A landscape with many valleys, sampled at points; each row gives a point and its height.
From any point a ball rolls to the lowest of the 4 points nearest to it. It stops when none of these is lower. Distance is the straight distance between rows; heights are no part of it.
z371: [160 135  95 104 140 136 114  99 169]  h=1.72
z277: [ 90  76 128 108 160 101 128 152 140]  h=5.57
z664: [106 124 120  99 107 103 130 146 130]  h=1.35
z233: [181 153 123 185 170 175 107  77 159]  h=4.35
z200: [ 76  77 185 142 177 158 156 168  59]  h=4.57
z19: [169 172 123 185 149 160 132  98 146]  h=4.17
z387: [ 95  83 164 109  75  97 129 161  71]  h=6.24
z215: [154 111  92  93 149 131 105  96 175]  h=3.76
z247: [176 162 123 190 163 169 113  87 154]  h=3.89
z327: [ 86  97 145 102 104  96 132 161 104]  h=3.14
z746: [118 145 130 102  79 114 137 143 105]  h=2.74
z270: [ 76  67 181 127 117 107 137 171  67]  h=1.11
z384: [180 151 109 150 158 170 110  75 162]  h=4.89
z471: [163 164 103 134 132 145 131 104 150]  h=2.20
z685: [137 176 127 127  85 133 145 128 106]  h=1.83
z73: [140 155 105 110 114 126 132 122 141]  h=1.32
z578: [113 110 111  95 127 105 124 142 149]  h=3.93
z659: [136 101  97  90 148 117 107 112 172]  h=4.33
z145: [159 179 118 159 128 150 139 107 135]  h=3.03
z916: [166 153 141 225 172 160 106 104 151]  h=4.61
z636: [138 162 110 114 108 128 136 123 133]  h=0.68
z815: [150 167 106 123 113 135 138 117 137]  h=1.46
z231: [171 165 104 142 142 156 130  96 153]  h=2.53
z111: [103 104 155 101  67 100 131 155  82]  h=4.97
z288: [160 163 141 227 159 156 120 111 142]  h=5.41
z493: [139 128  98  96 134 118 119 120 158]  h=4.74
z612: [ 72  75 158 118 134 100 137 167  99]  h=2.23
z204: [ 85  84 162 109  99  97 131 167  84]  h=5.45
z65: [175 151 101 132 149 158 115  82 165]  h=1.59
z790: [168 142 146 227 177 158  98 101 157]  h=4.88
z870: [182 160 114 163 160 168 121  84 156]  h=3.37
z478: [ 80  74 144 114 155 102 136 161 125]  h=3.82
z218: [ 88  84 126 104 148 100 129 152 137]  h=4.83
z52: [ 95 106 143 102  89  97 129 158  98]  h=4.53
z193: [ 70  73 159 124 159 113 140 165 104]  h=2.66
z159: [172 135  98 111 149 155 103  78 172]  h=3.96
z17: [ 94 110 134 100  99  97 129 154 111]  h=2.70
z330: [123 151 118 105  92 116 135 138 119]  h=2.15
z113: [157 184 123 177 132 154 142 109 131]  h=3.77
z553: [ 75  66 174 126 130 108 137 169  77]  h=2.03
z966: [149 181 117 150 112 145 145 115 125]  h=2.43
z946: [121 135 142 104  59 109 133 146  82]  h=2.86
z597: [149 141  98 107 127 130 125 114 158]  h=3.02
z222: [115 137 120  99  97 110 132 144 125]  h=2.12
z720: [118 128 111  96 117 107 127 137 142]  h=1.53
z175: [182 145 104 133 157 168 101  67 167]  h=4.54
z725: [107 122 143  99  68 106 132 150  88]  h=4.34
z671: [145 176 120 133 100 139 142 124 121]  h=1.78
z257: [118  94 106  91 147 104 114 130 165]  h=1.54
z359: [162 178 124 190 144 157 134 106 139]  h=4.23
z183: [103 110 120  98 122 102 129 148 139]  h=2.50
z401: [170 154 102 129 145 152 119  91 161]  h=3.62
z157: [ 70  69 182 136 161 129 146 170  68]  h=2.42
z665: [129 162 132 115  68 124 140 136  94]  h=0.95
z917: [ 70  72 173 132 167 122 147 169  87]  h=2.57
z298: [ 81  90 139 107 126  98 129 161 120]  h=2.52

For each start below, name the point where the ball stops.
z471 => z636
z327 => z270
z597 => z636
z277 => z664
z493 => z664
z111 => z665
z288 => z65
z113 => z636
z157 => z270
z200 => z270

Call two points neighbours if one is among the 4 nearest of the other. Go from one point of each pair to the other, from neighbour to neighbour, staying as low as possible. Name the highest point that can't be avoided.
z65, z636 => z231
z665, z257 => z183
z270, z665 => z17
z257, z371 => z597
z636, z665 => z685
z636, z664 => z330
